Points, in no order, along strands that fork, close into loops and pass close to each other.
In the rows, zero is written as 128.
Two points are linked if the straight distance between their rows is under 139. Some points are linked to none.
savit: [119 115 157 120  99 113 134 124 120  94  93 215 154 130 176 156 177  96
 141 110 120 119 127  99 173 112 131 130  93 122 158 114]
vafus: [ 94 119 164 110  79 114 152 135 105 109 107 224 122 134 144 150 142 127
 145 114  92 139 166 118 180 108 125 131 118 124 190 102]
dav: [128  77 153 165  68 120 113 106 131 138 118 140 132 113 110  74 164 109
 194  81 103  55 123 101 126 114 148 116 168 146 194 112]
zinus: [121 110 140 140  67 135 152 131 115  63 159 120 104 115 112 121  82 123
 137  84  99 104 158 154 172  97 122 159 188 121 157 137]
Lomed: [140  91 141 102  95 120 140 103 156  75 128 121  70 141 103 104  89 191
 125 129  91  69 151 137 158 144  79 135 189 139  98 122]
kagot: [135 134  87 137 127 121 139 171 134  93 108 102 180 127 160 115 137  77
 144 141 152  94  58  97  70 155 131  92 137  94  61 133]
Ner: [119 142 158 116 125 173 173 107  85 109 173  93  94 165  71 108 129 105
  96 137 147 103 189 136 123 109 158 116 142 128 130 108]
Mer: [116 150  93 110 150 183 185 148 129 148 148 104 134 115 121 117 102 158
 142 167 125 105  77 158 125 119 117 107 129  55 115 112]
sosaz: [174  59 144 131 158  91 156 103 131 128 125 124 138  59 175 153  73 162
 145  90 132  94 109 122 131 156  65 123 106 118  86 142]
fov: [143 171 146 147 160 176 116  88 121 143 171  66 114 113 102 117 154 134
  83 147 155 159 118 126 111 150 111 116 105 157 101 129]
Tafeg: [107 173  89 121 119 143 172 165 157 145 110 145 127 122 111 131 110 161
 141 169  99 144  76 162 144 116 136 117 148  74 151 121]
kevim: [ 93  96 138  93  89 145 145 128  68 108 112 119 149 186 129 129  72 112
 158  64 126  94 214 175 123  86 144 169 144 105 147 109]
Vanud: [119 181 104 139 128 110 147 166 191 126  77 163 130 132 112 160 118 145
 116 179 125 188  89 172 172 129 140 125 135  88 168 111]
pigo: [115 116 107 142 168 125  99 122 204 132 148 109 115  48 137 116 130 174
  99 174 100 154  79  84  75 138  76 147 101 183 131 155]
mokip: [104 132 127  85 153 188 141  98  83 134 114 150 143 178 128 101 151 144
 142 145 156  80 129 121 111 141 141 123  85  79 125  83]
bem: [154 146 131 193  97 106  91 163 113 147 138 158 144 135 135 146 154  94
 120 135 155 168 151  97 103 111 185 139 134 159 160 152]
bozal: [187 155 125 166 134 172  81 153 154 181 139 136 130 106 158  93 104 198
 148 135 151 121 123  93  81 124 129 128 132 132 188 117]
Bopop: [176 149  88 160  63 101 130 137 129 158  63 147 123 156 152 112 125 134
 150  90 172  97 141 134 174 118 160 104 190 117 124 102]
keren: [104 138 132  66 190 165  93  94 114 117 145 137 111 180 145 118 131 125
  98 126 138 121 147 138 176 122 143 169  90  94 117 132]
zegez: [109  96 157  93  70 133 148 110 121 116 102 116 148 122 129 109 170 101
 211  99 106  68  79 154 157 105  92 104 164 105 136  80]
Fova: [113 118 167 118 138 133 124 101 140  71 203 104 125  90 145 132 126  78
 104 108 128 138 122 154 186  73 135 128 121 117 130 148]
pifi: [143  90 171  97 159 140  49 107 111 172 140 112 169 128 171 112 141 127
 180  94 129  99 113  98  94 141  92 148  89 135 132 121]
fol: [ 85 141 141 125 140 119  89 113 232  70 157 133 157  93 131 136 172 114
  92 207 112 195 100 124  78 109  96 122 106 169 109 154]
Podu: [172 182  86 149 133  95  87 179 192 178 136  94 140 132 130 124  94 115
 114 140 153 196 107 154 132 117 160 110 180 126 122 147]
dus: [ 95 135  76 117 149  91 167 138 160  55  81 158  92 153 100 149 122 135
  67 175 105 135 118 120 129 165 125 155 116 132  78 162]
bado: [139 136 124 140 105 149 151 112 110 166 105 163 121 145 101  97 141 168
 142 133 145  84 152 100 121 144 168 104 141 127 162  83]
bur: [147 102 105 151 154 153 162 133  79 140 128 110 147 101 147 127  72 154
 155 113 170 100 109 111  59 184  95 116  88  71  97 129]
Sim: [129  83 102 162  84 121 129 112 103 143 103  66 146 163 120  64  84 104
 196  55 150  47 165 167  84 107 142 132 193  98 140 117]
geno: [108 157 129 169  81 125 129 176  97 121 153 136 144 150 108 132 149  66
 117 142 138 151 163 131  99  80 204 118 158 138 150 150]
zuk: [161  80 121 150 156 100 100 147 113 128 109 146 150 132 158  97  65 143
 167  94 133  83 128  84  59 189 126 158 120 108 122 157]
Pim: [118 154 112 196 142 135 115 115 127 197 147  97 133  69  97 135 160 110
 100 119 141 226  99 124  97 154 155 114  85 172 145 152]
Tolu: [157 127 121 152  92 119 177 146 114 106 147  98  94 111  98 133  59 148
 130  93 121 115 160 166 164 122 138 138 198 107 121 144]
nusig: [102 144 151  90  77 104 144 124 173  72 103 130 103 140 105 160 178 147
 128 172 100 143 112 189 187  90  53 104 164 150 116 109]
kubo: [120 160 126 134 154 137 171 137 102 130 136 154 103 137  85 158  99 179
  78 175 146 174 173 140 104 165 108 130  87 117 160 117]
toge: [114 186 155 166 129 193  65 135 116 127 203 105 145 116 140 134 118 128
 106 141 132 200 129 144  99 117 124 151 107 124 160 166]
dezun: [142 101 173 108 127 144  73 140  99 119 138 146 177 151 174 132 127 134
 168 124 143 102 153  90  80 139  91 144  83 117 156 115]
sava: [130 128 160 117  97 168 130 173 109 113 147 160 171 134 168 143 121 157
 161 166 133 111 148 109  85  99  86 121 106  95 175  95]
lanuf: [147 171  90 147 169 116 117 149 172 155 142  91 131 108 119 130  98 130
  93 152 142 199  92 148 120 145 133 117 131 120 107 157]
Ranif: [ 88 107 120  97  39 138 147 143  86 105 110 149  91 133  84 107 141 145
 183  87  74 115 127 151 129 133 119 140 191 130 170 104]
Ladam: [134  74 142 124 108  96 109 120 125 115 108 124 132 140 118  93 139  83
 179  89  91  63 104  99 116 150 139 134 172 141 126 137]
bas: [129  78 136 105 142 107 140 114 137  74 144 150  81 158 106 118  83 173
  99 135  77  89 175 117 141 162  97 149 144 144  93 156]
gitub: [126  90 156 128 141 124  68 117 111 188 137 101 175 127 168  99 159  73
 199  82 136  85 108 127 117  96 140 131 115 130 145 127]
Rafaf: [120 136 139 150 125 171  80 136  61 104 155 136 159 147 184 142 127 100
 150  98 187 110 151 140 121 100 142 140  80  71 144 139]
Rup: [101 189 160  99 148 195  74 121  92 126 173 100 141 170 136 141 153 121
 100 151 139 177 147 151 117 111 107 145  89 131 136 130]
rumem: [ 85 134 141  86  96 112 119 114 179  52 141 108 109 123 115 138 147 109
 124 130  79 151 106 201 208  72  90 143 175 133 131 135]
felu: [159 141 109 105 145 150 130 116 144 204 128  80 116 142 144  85  82 155
 145  97 165  88 119 152 156  95 132 111 168 105 111  94]
bufo: [129 130 116 146 170  61 101 127 190  97  91 103 124  98 124 207 128 118
  69 172 166 218 123 151 133 154  82 146  78 175  96 143]
nolag: [ 54 163 140 100 110 133 163 188 111 100 143 148 137 155 104 153 118  93
 135 167  74 164 135 164 112  80 145 124 143 102 151 134]
Guv: [161  75 113 140 136  74 161 121 137 141  67 153 132  80 164 132  90 147
 163  93 131  88  88  78 112 175  95 119 130 130  97 123]
zitem: [136 129  90 151  78 135 190 145 107 147 115 115  85 134  77  93  91 146
 150 106 112 107 127 141 142 147 165 107 196  96 118 131]
rubi: [118 104 110 114 131 121 186 108  94  85  71 177 150 111 153 155 150 110
 138 111 152  81  92 102 141 157 126 103  73  76 102 110]
dul: [ 90 172 112  99 176 147 107 117 186 110 134 122 159 113 149 157 159 130
 101 200 135 186  74 174 130 107  93 130  81 107 104 130]
mitam: [164 167 104 119 143 127 169 115 165 180 102 120 104 124 114 113 121 192
  99 161 153 122 115 122 141 152 113  81 140 130 124  86]
Namuk: [166 159 124 125 141 110 156 129 146 148 118 122 121 128 113 165 113 187
  94 174 154 152 147 144 128 144  90 117 118 133 130 108]
Lilik: [161 148 157 126 156 168 142  57 100 167 156  96 120 100 130 117 159 139
 119 120 186 117 119 123 142 140 102  91  86 131 110  96]
nepu: [146 154 106 125 100 121 132 199 134  80 106 129 173 163 154 149 130 113
 133 177 133 104 117 109  80 132 121 118 157 111  84 126]
Mazoz: [168 107 160 131  86  97 159 148  93  86 133 130 149 127 143 197 104 115
 139  93 141 109 173 136 137 112 122 112 146 119 106 134]
sagak: [132 170 170 142 109 122 108 173 198 110 125 156 126 145 108 154 144 139
 111 210 105 194 155 138 105  84 130 126 137 155 210 107]
kufe: [ 75  94 137  97 134 148 158 100 154 103 160 119  61 125  70  91 126 144
 127 137  38 130 112 154 190 118 112 144 162 131 148 142]
pugab: [106 151  96 170 163 170 106 137 125 107 181 110 125  94 119  89 114 102
  95 142 131 162  84 101  84 162 167 148 117 115 101 181]
Pefu: [137 158 103 129 142 140 137 115 122 155  88 195 123 148 127 120 144 171
 108 149 157 117 144  87 126 161 156 138  93 125 157 103]
loveb: [133 140 165 108 134 110 109 118 184  42 177 112 113 149 125 148 140 125
  77 185 130 134 156 156 163  80  78 117 133 154 102 145]
bufi: [134  88  98 192 160 119 105 126  99 178 130 130 120 120 132  73 123  91
 156  79 139  97  98  86  95 160 178 118 132 122 120 169]
garu: [158 165  94 173 146 175  73 174 119 197 144 116 131 119 131 113  97 187
 136 114 122 162 125  96  54 158 141 139 112 146 165 159]
vusuk: [131 150 151 158 126 167  87 145 164 120 176 148 154  76 157 124 145 140
 120 168 125 178  97 106  93 104 127 141 103 138 181 138]
Zeg: [120 163 115 141 155 125  72 129 150 123 119  95 165  97 183 178 147 118
  97 135 136 215  95 124 101 147  86 162  84 158  83 166]
Sotuv: [136 122 162 119  54 127 113 131 157  80 109 149 121 126 137 125 176 123
 150 132  98 104 128 108 169  94 102 128 176 158 168  92]
fogo: [117 112 131 165 106 162 140 108 123 140 146 168 122  99 110  70 144 135
 153 121 116  72 113  99 139 119 162 114 133 109 194 104]
rimus: [175 114 113 208  68 105 135 118 122 162 101 158 112  94 158 121 130 128
 149  86 177  91 134 131 179  99 160 103 171 113 156 118]
Tuvo: [106 164 100  90 158 130  84 142 196 116 105 147 169 133 183 129 160 127
 121 183 115 143  61 129 131 111 115 140 120 113 103 132]
Pabe: [115 164 104 165 118 103 122 146 141 142  95 185 150 130 130 137 185  75
  99 148 139 178 115  99 122 133 199 130 113 149 153 142]
zasi: [114 160 155 118  86 148 156 174 107 105 151 144 146 139 133 157 112 126
 138 158 122 128 166 151 123  69 120 124 134 105 178 109]
seton: [116 140 137 126 109 110 145 109 141 108 103 171 137 110 143 147 180  86
 129 126 118 136  93 136 199 109 152 121 124 127 135 126]
Pizub: [139 157 104 107 107 143 117 171 143 208  84 155 157 153 150 131 155 159
 174 146 108 121 116 115 111  99 157 122 133 122 173  98]
pesi: [124 101 111 119 172 135  87 143 133 103 123 171 137 131 160  99  81 145
 143 125 109  88 112  89 111 164 122 172 111  96 134 155]
Bogif: [ 81 131 165 104 124 123 139 123 141   6 182 128  87 154 110 122 125 105
  77 155  98 122 170 137 167  93 105 120 141 130 119 147]
Rul: [194 101 179 120  97 108 149 126 133 167 137 123 148 101 146 166 124 172
 151 128 143 118 166 126 141 111  81 105 143 157 139  93]
tob: [143 116 103 105 134 120 105 145 178 173  96 138 103 151 122  76  97 182
 162 106  73  78 103  96 114 144 146 136 190 156 150 125]
kivon: [116 142 121  78 106 102 163 125 122 162  71 130 102 166  87 155 144 142
 144 118  98 150 124 186 190 139 129 129 164 128 119 108]
bor: [143 125 146 162 102 140 134  97  65 155 139 143 132 157 105 104 167 118
 136 116 179  83 174  95 102 140 172  90 120 141 143  90]
Buzin: [110 104 148  59 189 128 120  78 131 124 147 109  84 170 105 119 138 117
 100 121 105 135 157 150 194 127 137 154 116 136 100 142]
bos: [126  81 140  98 138 151 172 100 116 125 135  91 110 130 100  89 110 134
 161 119 108  70 110 137 135 139 116 107 156 100  89 118]
petu: [173 114 153 110 151 116  92 119  82 112 127 111 160 140 176 191 144 108
 118  85 163 137 155 115 120 143 108 135  86 148  76 142]
naba: [152 116 148 118 125 111 132 139 113  54 139 155 113 160 126 152  89 158
  85 143 132  91 197  99 110 157 113 143 134 142 109 139]
ful: [ 98 164 149 147 113 165 145 145  72 119 190  99 125 146  98 128 138  68
 111 133 158 140 172 158 104  75 174 115 134 122 143 130]
Ladi: [161  96 132 135 124  93 105 146 135 155 137  91 144 119 149 115  89  94
 173  71 111  92 105 127 134 112 142 132 186 133 102 153]
Fav: [124 143  65 185 153 145 145 119  68 189 117 108 109 124 119 119 142 100
 106  96 172 171 118 119 111 179 168 102  87 114  86 161]
zuzi: [102  98 159 140 159 160 145 115  99  82 205 117 143  64 144 136 140  69
 120 111 123 146  93 136 133 113 126 115  77 106 114 160]
lotu: [ 91  98 152  60  80 151 129 105 121  78 113 103 135 168 129 107 149 119
 177 103  99  70 133 165 153 100  76 138 165 117 134  70]
fab: [ 68 147 104 145 138 121 102  92 209  92 134 105 114  53 114 124 164 140
  79 202 139 179  80  84  76 141  88 146  75 181 126 142]
Lavo: [155 151 135 158 121 136  87 170  98 189 145 145 131 144 113 143 130 155
 124 127 125 165 177 101  70 145 164 148 117 177 180 145]
pidod: [114  92 114 176 101 134 126 143  89 117 159  85 139 150 119  91  91  76
 165  87 142  67 164 143  89  99 166 141 160  91 149 147]
Kub: [115 138 148 107 159 142 101 108 147  26 178 125 125 133 159 153 153 126
  66 170 146 132 145 131 131 104  67 111  75 138  80 152]
Bir: [135  90 138 131 139 152 157 109  71  67 153 110 103 148 123 141  92 102
 124  57 156  91 182 150 160 105 172 131 119  64 107 151]
val: [159 104 141 115 142 124 140  57 126 205  97 106 105 142 130  78 109 139
 158  72 162  72 124 141 168 122 151  98 156 126  98  89]
Nena: [ 82  97 170 101 102 137 164 108 125  65 152 173 107 133 113 116 153 130
 120 152  75  96 144 104 153 127  86 100 118 144 152 101]
Vomi: [103 126 111 110 152 140 146 129 116  97 129 129 128 110 133 143 136 143
  95 168 133 119 116  97  94 160  81 137  81 132  92 130]
Mes: [161 177  92 120 129 137 145 118 154 198 113  97 124 144 126  87 144 131
 128 137 175 106  90 132 150 114 139  60 160 116 104  85]
lok: [ 89 141  93 120 183 102 127 131 201  91 101 124  94 156  58 131 123 136
  74 210 107 161 117 160 126 149 109 138 108 148  94 152]
letak: [159 161 106 132 132 115 116 131 136 175 127  80 146 141 145 119 149  80
 125 112 166 131 100 139 153 111 161  82 152 124  81 125]
zul: [150  98 179 119 114 120 135 122  72 106 147 156 132 149 121 147 117 146
 110 123 143 113 205  79  80 165 115 124 104 168 121 114]
gidet: [136 126 112 116 169 165 102 125  93 216 148  66 130 143 149  84  99 124
 168  90 161 111 111 151 115 119 135 113 130  93 100 129]
zuf: [110 162 110  77  96 128 144 153 137 152 101  90 124 169 105 136 120 137
 142 125  99 135 134 191 159  91 124 144 190 122 133 103]
Lan: [103 103 124  98 164 158 116 104  62 174 104 151 148 168 130 111 152 122
 155 108 137 113 135 111  95 162 159 139  69 102 117 116]
fev: [151 138 120 108 165 142  86 147 110 181 145  52 153 151 147 104 122  92
 146 108 145 121  95 125  87 133 131 114 144 132  68 141]
Leve: [157 131 132  98  93 115 107 133 104 124 103 119 153 180 168 150  85 131
 135  87 158 100 211 164 153  84 142 170 155 124 132 104]
vodo: [158 138 140 184 152 149  96 106 118 185 188  72 117  77  95  95 155 118
 104 112 139 165 111 100  93 146 147 109 124 189 128 153]
Gufil: [128  98  96 115 146 105 180  90 130 115  60 177 122  98 157 132 104 170
 127 118 140  88 104  96 146 178 105 132  93 103  97 108]
Vovis: [111 129 107 162 136 134 187 122  48 143 126 139 115 119  99 155 158  86
  99 109 161 158 147 112 109 160 174 108  80 130 103 143]
sib: [118 134  89 147 140 116 165 141 151  29 127 137 107 115 115 119 112 109
  79 155 109 108  93 105 131 158 147 132 153 112  72 170]
ridid: [111 139 113 131 108 179 148 153 111 169 149 107 163 122 139 114 122 131
 183 133 146  90 103 160 119  81 134 109 137  65 151 100]
niv: [130 124 101 203 111 117 141 100 126 197 130 141 108  96 125  96 152 113
 145  91 156 108 114 150 193  92 185  97 159 117 164 126]
Zuru: [165 164 142 166 113 150 103 126  80 114 148 140 137 139 168 150 141 123
 116 113 206 123 171 127 137 119 142 127 105 116 134 126]
vize: [123  99 154 133 160 142  84  99  94 155 167 151 107 128 114  91 130 118
 117  94 118 120 160  98 143 135 167 161 104 154 165 145]
feza: [157 166 145 142 109 109 128 148 210 127  87 154 128 132 131 165 147 152
 124 199 129 181 117 153 159  91 108 123 135 130 179  93]
napun: [ 91 128 132 109 129 108 121  97 186  74 132 123  75 132  73 110 154 115
 109 146  66 148  95 166 199 123 121 140 177 152 117 152]
ves: [132 114 170 134  82 126  97 157 181  65 130 176 150 114 165 124 170 108
 132 172  87 136 120  78 133  85 107 137 150 156 170 110]
kovab: [158 112 116 142  98 123 158 176 127 145 120 140 149 114 133 132  89 169
 167 134 115  94 119 116  98 143 112 120 162 101 131 121]
puvev: [143 130  80 202 147 120 115 130 120 158 118 133 117  83 130  83 126 117
 111 100 153 129 101  44  75 181 165 128 119 157 130 156]
vufum: [110 120  74 104 196 141 105 139 144 134 114 141 109 143 142  93  86 150
 102 137 101 108  91  95 102 176 134 172 119 112  90 163]
bop: [163 138 127 174 130  88 138 127 167 100 110 185 113  90 130 153 121 130
  86 149 139 174 124 111 165 137 141 151 112 137 167 148]
Vemo: [102 129 147 145 139  93 152 176 160 115 165 119 121 103  67 170  93 126
 109 176  78 204 133 168  98 125 120 130 138 143 150 163]
duda: [ 88 139 138 123 102 119 137 118 132 147 128 132 119 130  90 120 175  77
 140 113  92 147 105 159 183  89 178 131 152 139 162 128]
tavi: [179  64 190 105  80  86 140 105 114 108 126 122 134 120 148 161  98 156
 160  81 128  90 181 134 158 122  95 113 152 153 115 100]
Zupi: [105 144 122  81 168 183 128 108 112 114 134 129 124 165 128 104 144 167
 105 183 138  98 130 111  93 157  96 132  90 113 104 105]
rudo: [138 122 137 161 152 164  87 135 158 146 177 104 147  46 150 105 121 159
 132 141 109 145  71  84  67 143  83 133 109 159 146 147]
Rutu: [125  80 147  56 141 110 104 106 132 115  80 166 144 178 154 122 134 171
 139 148 104  71 147  94 112 165  90 135 104 153  93  99]
kudi: [ 96 161 135 105 106 120 145 170 151  74 128 126 146 155 116 151 152 101
 114 187  87 136 109 146 116 100 128 113 166 127 100 134]
vifus: [147 165  96 124 110 116 144 173 158 181  76 150 169 130 157 151 173 135
 147 168 138 159  85 117 110 116 132  99 126 125 127  97]
tufi: [142  94 105 127 141 138 183 150  58 150 118 138 141 133 131 150  62 164
 153 107 148 115 148 137  90 170 140 120 100  66  89 134]
zoga: [121 106 113 109  53 127 149 152 105 150  82 155 131 124 124 124 100 177
 202  94 103 101 121 154 132 128 120 139 186  92 155 101]
vizut: [128 161  82 128 138 108 122 155 190 123  89 138 167 103 171 133 155 110
 108 176 134 163  65  92  98 136 130 124 126 139  93 131]
fet: [117 130 122  87 118  86 163 126 148 147  64 168  99 154  84 164 143 182
 125 156  77 145 135 154 153 158  99 123 139 152 125 110]
petem: [ 90  97 167  52  92 148 146 106  87  86 129 100 143 183 134 126 102 123
 147  93 119  86 202 163 141  89  99 134 137 109 132  74]
fumel: [145  98 146 119 111 107 190 171  58 109 136 138 139 141 127 190  75 133
 145 101 122 132 184 154 102 139 139 122 120  91  97 150]
Fegen: [132 154  78 135 175 119 123 143 160 162 123 124 109 139 109  88 107 140
 107 146 107 131  95 106 118 160 158 129 146 130 108 146]
bime: [118 106 120  70 116 112 141 124 145 134  59 185 129 159 145 147 133 196
 146 152  85 102 135 122 137 150  85 138 128 140 122  96]
Zaf: [109 100 149 105 149 111 122  96 110 114 143 153  88 167 100 114 141  91
 106  98  84 123 165 114 180 134 175 163 130 153 135 153]
pedu: [136 128 107 169 131 131 140 124 115 120 119 135 132  69 145 133 142 136
 103 130 160 137 105  67  96 166 112 138  85 151 122 132]
donet: [140 152 121 128 144 178 110 107 108 136 160 101 101 169  99  70 108 137
 103 130 166  90 179 121 127 126 170 148 146 122 138 120]
tibu: [161  91 155 128 121  80 121 134  89  79 123 134 144 137 148 180 146  70
 137  72 136 105 148 111 142 125 156 126 124 141  90 149]
bik: [128 135 100 136 190  76 116 125 210  90  98 137 112  99 140 172 103 144
  87 177 139 178  95 175 175 130  85 146  92 122 101 157]
kupiv: [101 111 159 138 153 122 167 137  95 116 188 127 113  98  83 155 113 104
  97 143  91 176 147 125 107 137 121 130  98 144 133 168]
zira: [159 141 102 145 152  43 138 139 173 128  78 120 119 123 105 178 133 117
  74 148 147 176 135 115 138 170 129 132 122 180  97 137]
par: [155 100 161  89 133 119 121  96  98 129 114 121 147 156 130 142 149 143
 126 137 146  90 170  82  66 180  99 114 106 174  87  94]
Futel: [ 87  91 144 115 153 124 136 120 172 133 178 145  96  99  89 105 124 161
 110 164  37 148 119 135 159 116  95 135 110 147 175 144]
Gog: [109 172  95 111 194 135  93 100 148 147 102  99 141 113 174 154 148 122
  97 136 160 194  71 151 146 152 103 141  71 120  80 136]
sezi: [ 77 154 106 151 152 104 111 107 187  92 118 123 112  96  77 128 167  97
  55 182 131 207 104  96  80 166 154 147  97 184 126 150]
Pama: [114  76 121  96 165 126 115 101  87 192  83 171 121 168 132  93 102 145
 160  82 100 105 142 118 124 168 182 154 107 104 120 135]
kib: [142 152  98 167 158 163  86 103  60 144 127 106 131 161 152 120 134 103
 114  74 187 134 139 111 108 176 153 127  93 110  74 158]
bulet: [112 165 145 125 137 162 150 134  70 162 150 161 109 159 101 144 100 161
 110 146 150 161 191 155 123 119 139 140  91  95 184 114]
Tir: [155 160 100 112  68 123 125 157 139 148  80 100 149 167 143 131 123 120
 151  98 152 111 162 172 165  72 138 146 197 136 138  94]
gigup: [175 124 130 197 105 129 139 119  64 129 137 131 139 130 134 136 149 107
 128 101 211  93 161 113 110 140 159  84 116 116 113 120]
boma: [114 132 144  95 126 129 122  82 157  78 158  78 112 117 131 118 143  78
 117  97 118 119 121 181 224  61 133 145 161 134 118 127]
sabon: [143  99 108 155 151 117 143 134 126  74 138 109 129 113 127  95 115  71
 125 108 131  82  78  90 101 164 149 115 141 110  69 164]
morab: [131 139 132 143 122 111 129 175 151 143 164 123 133 114 109 147  87 130
 131 138  89 172 136 161 144 100 143 151 158 124 163 165]
givuk: [174  81 144 135 156 131 155 109  84 130 146  90 152  73 168 162  92 138
 156  82 166 106 107 140 108 154  73  98  84  84  78 140]
fide: [151 104 155 103 132 124 142  62 126 142 142  72  97 130 113 106 133 101
 137  70 136  91 143 157 202  94 143 124 162 145 105 113]
mosud: [108 128 157 145 124 105 185 133  70 127 148 155 125 102  94 177 153  91
 108 130 128 173 162 132 119 132 145 104  91 149 144 141]
Tiriv: [145 163 127 112 173 166  93  73 116 143 114 110 154 116 185 142 171 128
 107 117 183 136  91 119 145 145  92 123  69 130  86 108]
vofab: [104 188 104 158 147 122  97 120 163 136  96 149 126 128  97 131 178 110
  70 166 153 206 109  96 100 164 173 145  90 171 162 125]
zifab: [107 103 119 117  97 147 147 117 108 171 116  86 158 127 135 113 140 100
 211  87 135  75 101 182 145  76 127 107 153  81 136  88]
seno: [ 93 117 114 162 123 158  87 141  64 102 156 131 137 171 152 116 105  82
 140  82 168  92 185 148 121  82 179 170 117  84 161 156]
vabo: [118  97 149 123 158 139  94 125 152 166 171 146 116  99 127  94 126 151
 140 118  63 126 123 101 130 120 137 154 112 157 188 139]
Pitak: [106 180  88 196 115 121 118 107 168 158 123  60 124  54 101 137 144 106
  87 135 171 232  79  98  83 178 132 120  87 165 123 140]
mavi: [116 136 186 103 126 103 101 110 201  72 163 122 145 124 134 152 187 106
  97 201 115 175 133 145 138  76  76 102 117 175 120 120]
Kop: [116 124 119  73 134 150  96 160 154 185 106 128 145 158 144 108 125 164
 178 128  66  96 112 123 109 108 146 146 150 131 157 115]
Vap: [126 109 143 144 154 161 131 122 139 111 187 104 152  53 135 103 134 106
 142 144 121 119  63 104  93 126  98 110 105 122 119 139]
vosis: [139 132 152 100 138  95 100 124 187 125 111 139 141 137 136 151 192 129
 102 186 109 152 124 108 131 113  96 127 118 193 131 123]
gipiz: [ 90 123  96 152  55 161 172 138  88 143 115 119  97 126  77  82 134 124
 171  87 108 102 136 170 141  94 159 130 195 121 175 105]
Rimu: [157  91  93 174 123  94 157 168 125 139  83 161 140 101 145 112  76 154
 164 114 126  88 104  70  59 188 125 128 136 115 124 140]
tep: [103 117 169 121  98 107 151 137 137 103 153 179  99 120 118 149  96 150
 117 124  78 155 183 140 182 109  98 142 128 132 202 121]
Seni: [129  98 174 115  85  91 160 116 122  73 159 125  74 111 101 156  95 144
 114  89  84 150 184 169 197 113  87 133 163 150 147 136]
Pini: [137  78  95 139 177 101 110 121  91 205  96 138 120 149 158 103  91 111
 168  53 145 108 119 124 127 159 175 127 127 101  85 161]
gup: [139 152 134 100  50 125 120 134 170  93  89 125 110 122 145 131 172 144
 157 134 120 128  93 162 186  85  81 134 202 133 141  83]
roru: [163 155 104 140 154 105 110 128 121 250 112 118 117 147 112 137 125 149
 122 105 148 177 152 148 139 142 165 118 119 145 147 128]
Sinu: [166 136 132 123 153  56 127 131 155 186  95 120 111 145  84 170 128 129
 107 123 119 178 149 147 162 155 148 127 138 173 132 128]
Povil: [114 122 162  94 122 114 133 120 138 150 140  96 127 142  84 114 189  79
 135 131  79 126 124 126 142 105 161 122 165 189 116 129]
Rezo: [144 162 116 140 152 142 115 142 130 203 141 141 115 130 115 134  93 191
 118 132 142 164 158 159 142 122 148 142 106 107 198 123]
vakef: [135 112 130 114 158 116  87 134  99  96 125  95 161 105 196 202 129 116
 118 102 138 164 118 104  96 157  68 160  66 150  68 165]

A fork is a point with three links, a tip a point with one. Leave the first point through the second and follow the links. Name the first fork or tip that comes.
Vanud; Tafeg | Tir
bufo; zira | Mes
lok; dus | gitub
zoga; Ranif | Povil

How many points has the smallest loop of links through each point below? Write - if it is on no loop.
puvev | 9
gidet | 5
vizut | -
mosud | -
Pabe | -
